The views of a scene show one set of named points, each view turned or mirrored, shifted and resized as a whole, with a little noise and some points left out.

Scene 1
View 1
Bak:  2 19 10 -5 26 11  0 13  9 -5 45 53 -1
Kibuk:  -7 -29 -20  23  24 -38  -8  -3 -17   2 -23 -12 -21
Miz: -11 -19 -19 -24  51 -13 -11  -5 -19 -47 -15  46 -18
bub:  -9 -23 -23  10  31 -29  -7   0 -14  -3 -17   8 -16
papel:  12 -13  11  20  31 -28 -11   6   3 -17  35   2 -21
nufe: -34  25 -37  -4   5  15  16   2  -2  59 -18  40   8
bofe: -2  7 -2 17 13 -9  0  8  6 22 21 16 -6
bukod:  16 -14  11  49  14 -40  -5   7   6  16  34 -27 -19
Lom:  13   5  14  23  20 -12  -6  13  14   4  50  12  -4
fazar:  -8  14 -13  -6  23  10   6   7   3  12  17  43  -2
Vuf:   4  14  18  -1  28   8  -4  11  15 -10  53  42  -2
neson: -10  26  -6   9   9   9   8  12  15  33  27  34   3
View 2
nufe: -16 -31  -9  25  20 -45  14  19 -49   7   0  34  28
Vuf:  -8 -12  16 -64 -39 -14  -2  11   5 -18   7   7  -9
bub:   7 -18 -24   2 -34 -25 -17 -29  -3 -31  -7   1  43
papel:  -6 -12  -3 -46 -51  -8 -19 -15  15 -28  -2  -5   8
Lom: -17 -14  17 -56 -39 -11  -5   4   3 -14   2   0  -5
bukod: -50 -13   6 -44 -38   4 -30 -36   8 -22  -1 -11   6
fazar:   9 -22  -4 -16 -15 -29  13  21 -20 -11   1  21  13
Bak:  19 -16   6 -48 -28 -24  17  39  -5 -13   4  15  -9
neson: -19 -21  14 -23  -1 -27  10  26 -25   1   4  23   1
Kibuk: -19 -14 -32   9 -49 -10 -43 -72   8 -35  -9 -15  51
View 3
nufe: -18  24  31  13  16 -41 -15  40   8  23 -32 -12  15
bub:  -9  40  17  11 -24   3 -10 -13  -6  31 -47   0   4
fazar:  -8   8   3   8  15 -21 -23  19  -2  24  -9 -13   2
Kibuk:  -7  39  11   6 -24   4 -17 -15  -6  35 -42  -1  -2
papel:  -2  12 -13   7  -7  22 -18 -15 -10  17 -14  -2  -1
Miz:  -2  27 -10  -7  -7 -24 -43  -5  -9  56 -11 -11 -31
neson: -14   3   7  14  21  -9 -10  28   0   3 -12 -10  17
Vuf:  -1  -7 -14  12  14  17 -15  -2  -9   5  -2  -9   6
Lom:  -6   1 -10  15  11  16 -12   1  -9   2  -6  -7  10
bofe:  -6  10  -6   5   8  -4 -22   4  -2  23  -9  -9   0
Bak:  -5  -3 -14   8  24  -7 -25  16  -5  15   7 -14  -1
View 4
Vuf: -18  23  -8   3   3  -2  -2 -23  -3  40 -59  -4   1
papel: -18   1 -21   8   2   7   7 -11 -12  43 -48 -40  15
Miz:  51 -10  -3  30 -38  15  20   1  -2  24  20 -27  20
neson:  -6 -12  19   6  21 -14 -36 -20   6  13 -51  19   8
Bak:   7  23   8  13  -9  -2  -7 -26  14  28 -40  23  -2
nufe:  26 -52  38  16  27 -18 -55   1   5 -11 -19  29  20
Kibuk:   4 -56  -7  14  13   7  -7  12 -25  20 -17 -65  39
bub:  11 -39 -11  17   0   7  -4   8 -19  20 -13 -46  29
bofe:   4  -4   0  14  -1   0  -6 -15   1  28 -33  -3  10
Lom: -25  14  -5   3   9  -1 -11 -21  -3  34 -61 -13   6
bukod: -46 -17 -13   0  26   1  -8  -9 -22  40 -67 -52  21

Which points are out of place in each view (at most two, in the order of its rows)? Write none if all are in place.
view 1 -> bofe, Vuf
view 2 -> Kibuk
view 3 -> bub
view 4 -> none
